Points on a hilly landscape, in no order, each with its height.
From any point a climber steps to the highest of the 3 points nearest to it. It stops when none of these is higher. Distance is the straight distance between rows; heights are no part of it.
Nom height 4.46: [  2.0   9.3  10.4  -9.2  33.1 -20.3 -17.5   0.3  33.7  -9.1  29.8 -22.4
 -16.9 -25.5  -6.5 -31.6   1.6  10.4  12.6 -23.8]
tebis height 5.72: [ -6.3   2.7   9.0  -1.5  -4.7 -10.4   1.9  11.4  -5.9  16.3  -3.3  12.4
  22.6  -3.2  17.0 -18.1  15.9 -28.0  -7.0 -20.9]
Bozi height 6.73: [-23.7 -18.4 -10.6  20.4 -25.9   9.1  18.0 -23.5 -34.9   7.1 -18.7 -12.1
   6.7  27.0 -27.8  52.5 -36.4  12.1 -16.3  45.2]
lusod height 3.33: [ -6.0 -32.0  -7.0   6.3 -38.0  13.9  38.9 -22.3 -30.9  25.2 -14.2   4.7
  24.7  21.1  -7.1  57.2 -28.4  -7.2 -33.2  42.6]
zitif height 7.31: [-31.3  -6.5 -25.5  19.6   1.0   3.5   0.3 -19.7 -27.4 -20.2 -17.5   3.7
  -4.0  31.9 -22.2  52.0 -27.0  29.1  19.3  39.2]
buvo height 6.45: [-15.6  -2.4  -9.3  22.3   9.5  -5.0 -11.4 -10.6 -12.5 -29.6   4.9  21.3
   5.8  23.4  -9.3   7.3 -19.8  34.8  34.0   8.0]
Dufid height 7.07: [-19.2   4.2  -0.8   9.4 -14.2  -6.2 -12.1   0.7  -2.1   2.9  -5.9   2.2
  28.5  24.2 -10.0  -0.6  -3.3  -4.7 -14.1  -3.8]
Sogub height 4.49: [ 11.6   7.1   9.0   1.7  29.2 -23.0 -10.1  -4.6  24.0 -21.7  31.0 -14.8
 -35.0 -16.4  -2.1 -30.6  -4.5  25.8  26.0 -16.6]
mogud height 6.08: [ -7.7   5.3  16.6   1.2   9.8 -20.1  -3.8  -5.0   9.7  -0.4  15.9  -0.3
   3.9  -3.1  -0.6 -24.4 -14.0   0.9   2.2 -16.4]
rer height 4.54: [-12.9   3.9  13.7  12.2  11.9 -15.8  -6.6  -4.3   8.4 -15.1  23.5   5.8
 -13.0  -0.6  -2.1 -30.6 -19.0  24.6  26.1  -9.9]
Siza height 7.33: [ 38.0  20.7  12.5 -26.8  30.8   3.7 -21.1  14.9  49.3  -4.0 -11.9 -20.0
   4.9 -57.5   5.3 -55.9  63.9 -11.8   5.7 -57.8]
Fon height 2.18: [ -2.5  -4.8 -12.4   2.9 -28.5   3.8  -1.1  -0.7  -9.0  11.5 -16.8  -6.5
  21.6  26.1   2.0  26.8   3.5 -19.6 -25.1  12.5]
pez height 5.00: [ 19.0  11.6  -9.5 -18.7  42.5   5.5 -35.0   2.5  31.6 -24.9  38.5 -18.0
 -25.1 -27.6   2.0 -60.6  28.2  25.5  24.0 -28.2]
kod height 4.52: [ 11.5   5.3  -2.2  -9.7  36.6  -8.2 -19.5  -1.8  23.6 -22.4  33.9 -20.3
 -34.9 -16.5  -6.3 -41.2  12.9  25.5  22.0 -18.3]
lef height 7.20: [-21.8   2.4   4.7  13.8   5.7 -13.6  -9.9  -6.3   0.5 -13.7  13.6  12.1
  10.2  18.5  -6.2 -14.0 -17.6  21.4  22.0  -2.4]
mev height 5.97: [ 21.7  21.1  -1.2 -23.0  41.1   0.3 -24.6   5.0  44.1 -21.2  32.7 -22.5
 -11.0 -37.3  -9.5 -65.8  39.3  19.7  11.9 -41.8]
pafu height 3.52: [ -1.2   5.1  -1.8  -6.7 -20.5  16.1   1.2  19.2  -9.8  15.9 -17.6  13.1
  20.1  11.0  26.0   3.7  14.4 -40.4 -17.9  -5.7]
bavi height 3.72: [  4.0   6.7  25.7 -14.4   9.1 -22.0   0.4   0.4   8.7  13.3  -2.2  -2.3
  -0.4 -27.7  14.9 -29.0  17.7 -29.9 -11.1 -34.8]
Gan height 5.74: [-23.3   2.8 -12.5  16.2  -1.5  -2.6 -15.4  -9.5  -6.8 -21.2 -13.3  10.3
   7.8  29.5 -11.1  14.4 -20.7  26.6  19.8  12.9]
sono height 3.49: [  4.5 -12.3  -3.1 -10.9 -27.9  32.6  59.7  12.8 -19.6  44.3 -12.9  32.6
  26.0   9.4  19.6  56.9 -24.2 -22.4 -41.1  42.0]
Zep height 2.01: [  3.4  17.1   0.3 -13.4 -35.9  43.6   8.9  40.9  -3.6  28.9 -19.7  10.4
   5.3   4.5  30.3  10.1   9.1 -31.2 -20.0  11.6]
vati height 2.39: [ -1.1   3.5  -7.6   0.9 -24.7   7.5  -5.2   8.4 -10.4  12.6 -18.2  -0.5
  21.4  23.7   8.5  13.8   5.9 -23.7 -18.9  -3.8]
koso height 3.88: [ -0.2  11.7  14.7 -15.8 -17.6  13.5  -0.1  29.4  -5.8  22.2 -15.1  11.5
  16.2 -10.0  32.2 -23.5  19.8 -43.1  -7.2 -10.9]
damuz height 6.30: [-10.2   5.8  10.0   2.3  -6.2 -16.5  -5.3   2.9  -1.1   5.5  -3.8   1.3
  28.3   8.0  -0.4 -16.3   4.1 -17.4  -5.9 -16.7]
nikiv height 4.53: [ 19.0 -11.4   2.3  17.6  22.1 -25.0 -22.3 -13.0  -2.1 -31.1  38.0   0.8
 -52.9 -17.2  -4.9 -21.7  -2.9  34.5  38.0 -12.8]
bip height 4.27: [  7.2 -17.5  -6.7  -4.5 -33.8  13.9  35.9   6.1 -26.4  33.3 -14.3   2.9
  12.8  19.5   7.3  52.6 -13.1 -17.7 -44.1  32.2]
Nide height 7.08: [ 30.4  13.5  23.9 -14.4  20.4  -4.4 -13.1  12.4  41.4   4.2 -13.9 -18.8
  -4.1 -53.2  12.6 -38.1  51.3 -23.8   5.0 -41.2]
gitug height 0.30: [ 28.8  -9.8 -14.6   8.3  33.6   2.9 -58.5 -29.7   0.3 -44.2  40.3  -2.9
 -47.1 -21.9  -8.1 -56.6  40.4  28.9  36.3 -18.1]
Tum height 6.26: [-30.5  -2.9 -15.5  14.4  -8.4   2.2  -1.1  -6.3 -13.3 -13.4 -11.0  -3.5
   7.0  31.8 -20.5  36.5 -27.3  24.3   8.5  28.9]
Mamiv height 1.95: [  7.4  10.3  -7.4 -10.4 -35.3  39.6  31.0  37.3  -1.8  30.5 -22.7  18.4
   0.1   7.1  28.9  31.8  -1.2 -29.5 -30.0  23.6]
mogop height 2.88: [  6.7  -7.3   3.8 -12.9 -34.0  44.5  66.3  24.9  -7.8  45.1 -15.4  38.4
  14.6   7.8  16.5  56.0 -24.1 -17.2 -44.7  39.8]
Bok height 3.35: [  2.7   9.0  18.0  -5.9  13.7 -28.6  -3.6  -0.2  20.1   2.8   5.9 -16.4
  -0.6 -20.1  -6.2 -30.0   5.0 -11.6  -6.2 -33.1]
tiga height 4.63: [ 19.1  10.3   1.8 -16.7  36.9  -8.1 -14.4   5.6  37.7 -15.8  32.4 -25.1
 -26.1 -26.5  -5.1 -40.5  19.9  17.3  12.0 -20.8]
Vire height 0.97: [ 12.0  10.4  21.8 -13.7  19.7 -28.0  -6.8   0.8  30.6   6.2  -0.1 -18.1
  -6.6 -27.7  -0.2 -33.7  20.9 -24.3  -1.8 -38.6]
Gumim height 6.21: [ -1.4 -17.8  -3.2  30.3  17.2 -17.9 -11.0 -13.3 -13.5 -33.3  24.1  33.1
 -12.8  10.7  -4.0  -6.9 -13.4  39.6  38.1   3.8]
Baren height 5.54: [-21.5  -4.7 -13.9   6.6 -24.7   6.5   0.7 -13.3 -10.1  -3.8 -17.1  -9.1
  11.9  30.9 -25.6  46.2 -26.1  10.5 -12.5  29.2]
Tud height 5.18: [ -9.3  11.2  12.9  -6.4   3.3 -19.8  -2.3   4.5   1.5   5.6  -4.3   2.6
  19.3   3.8   8.8 -24.0   3.8 -21.9  -9.3 -29.6]
Pogeb height 5.73: [-38.4 -16.7 -22.0  20.3 -16.4   9.6  37.3 -29.4 -57.4  -1.6 -21.6  -0.9
   9.6  20.6 -26.2  65.5 -59.9  16.0  10.6  54.3]
fepot height 3.91: [  4.0 -27.7  -6.0  -4.0 -30.6  19.2  48.7  -2.2 -29.8  40.1 -15.5  22.7
  23.5  17.0  13.4  58.1 -24.0 -16.7 -45.6  41.1]
poga height 3.97: [ 24.9   9.7  17.5 -15.6  26.3 -15.2 -12.6   4.1  35.7   2.9  -2.9 -18.9
 -10.5 -45.6   3.7 -40.7  31.5 -23.5   4.0 -45.9]
notur height 3.98: [ 27.6 -18.9  -7.1  26.0  20.3 -18.9 -32.9 -24.6  -9.8 -39.3  43.4   4.9
 -55.3 -13.2 -13.4 -25.5  13.3  27.8  36.3  -8.2]
nibef height 3.90: [  8.2 -10.8  -3.2 -13.2 -30.0  29.5  48.9  16.9 -23.7  34.6 -14.0  15.4
   8.7  15.8  16.4  47.1 -11.8 -22.9 -35.2  29.4]
sefe height 6.25: [-13.3 -17.0 -11.0   8.6 -28.2   3.5  16.1 -11.0 -21.4  13.0 -15.7 -15.3
  13.5  25.9 -19.4  51.8 -17.2  -1.8 -33.8  33.7]
Tipef height 6.87: [-31.9 -11.2 -16.2   8.9 -10.0   8.2  17.2 -23.4 -32.8 -11.1 -17.2  -8.1
  -4.2  25.4 -27.9  55.7 -38.3  25.9  16.0  46.4]
bataz height 1.03: [ 14.7  14.9  10.7 -11.4  32.0 -19.7  -8.8   2.6  40.5  -1.9   3.3 -20.8
 -12.7 -40.1  -7.7 -33.2  23.1 -15.4  -2.9 -37.8]
lek height 6.19: [-17.8   4.8  14.2   6.3   8.4 -20.5  -5.4  -6.8  10.1  -5.3   6.2   2.8
   9.3   5.1  -6.2 -20.5 -20.7  15.5  11.6  -6.4]
bop height 7.62: [-23.2   4.8  -0.7  11.1  -1.6  -9.1 -11.0  -5.7   2.5  -4.0  -1.2   5.5
  21.3  21.0 -11.6  -7.4 -13.8   7.6   1.3  -6.1]
fov height 2.70: [  5.0  -6.4 -12.6  -5.9 -29.0  18.9  15.7  17.3 -11.0  17.7 -15.0   4.2
  12.5  21.0  18.0  30.5   8.2 -29.0 -23.0  16.6]
loked height 3.95: [  8.0  11.4  29.0 -17.9   3.2 -10.2   5.5  16.5  12.9  19.1 -16.6   5.0
  -4.9 -31.9  32.0 -33.6  27.9 -36.7   2.2 -25.4]
Novu height 5.15: [-21.1   5.5 -14.8   9.4 -20.6  -0.2  -3.0  -9.7  -1.9  -4.0 -15.4  -7.3
  18.3  30.8 -18.7  24.3 -16.9   7.2  -9.6  16.5]
bomes height 5.42: [ -2.5 -21.3  -6.7   6.3 -31.8   5.7  13.2  -9.2 -18.7  21.9 -23.4 -12.8
  16.6  26.3  -4.7  45.8 -10.2  -4.1 -33.8  30.0]
Dafat height 5.25: [-26.0   0.8 -21.3  15.7   4.3   7.0  -6.0 -12.0 -16.3 -31.3  -9.0  12.5
  -3.5  26.2 -21.1  39.8 -21.1  32.6  31.9  26.7]
viv height 6.79: [-30.8 -18.0 -11.4  16.1 -16.1  11.7  29.8 -29.1 -45.8   7.5 -15.4  -8.8
   1.9  19.5 -27.2  53.3 -48.9  20.0  -4.0  53.6]
Rep height 5.38: [  9.7  -6.7   6.9  17.2  16.2 -22.9 -13.0  -7.5  -6.3 -27.3  28.9  15.5
 -29.3  -4.1  -4.4 -16.4  -7.5  33.5  38.1  -5.4]
fepub height 2.96: [  2.2   0.6 -11.3 -10.8 -29.4  28.2  13.5  24.8 -10.4  23.4 -27.2   5.7
  15.5  15.8  24.7  21.8  16.1 -31.5 -24.6   9.0]
Tate height 5.31: [ 19.6   8.5  31.6 -19.9  20.3 -13.8  -1.3  13.1  25.2   8.1 -13.9 -15.1
  -9.4 -46.1  21.1 -30.1  38.0 -36.7   5.4 -37.6]
varu height 1.82: [ 31.0  -6.6 -11.9  -9.5  38.0  -1.2 -50.7 -14.0   8.6 -38.5  44.2  -7.4
 -37.5 -27.1  -2.9 -51.6  37.2  35.7  33.1 -16.9]
tisi height 3.24: [ -5.6   4.0  -8.0   0.9 -14.3   6.5  -4.4   9.8  -8.3  10.8 -15.0   3.1
  26.1  16.7  10.4  -1.7   8.8 -31.0 -14.5  -5.0]
Sipi height 3.69: [ 26.7  -4.8 -10.8   2.7  38.3  -2.4 -41.1  -9.9  11.1 -37.9  41.4 -11.1
 -45.8 -19.7   6.3 -38.0  19.3  29.5  40.9 -15.8]
Ruk height 7.60: [ 29.4  33.2   7.3 -18.1  36.9  -3.5 -23.0   5.8  46.9  -4.5   2.8 -23.4
  -0.7 -49.7  -8.2 -58.7  51.5  -3.6   3.0 -46.8]
toru height 2.21: [  8.6   8.3   8.9 -14.2 -43.8  36.2  49.0  33.4  -2.4  43.3 -16.9  25.2
   6.1  -3.2  23.8  42.6 -18.3 -21.5 -38.9  33.2]
tav height 6.65: [-12.2  -3.7   2.8  19.5  12.3 -13.9 -13.2  -5.9  -7.8 -24.1  11.3  23.7
   1.0  16.0  -6.6  -2.9 -20.9  36.9  34.5   1.2]

Where does a climber stop that starts at each point below?
toru => zitif
sono => zitif
gitug => bop
bavi => Ruk
koso => bop
mogop => zitif
Vire => Ruk
Sipi => Ruk
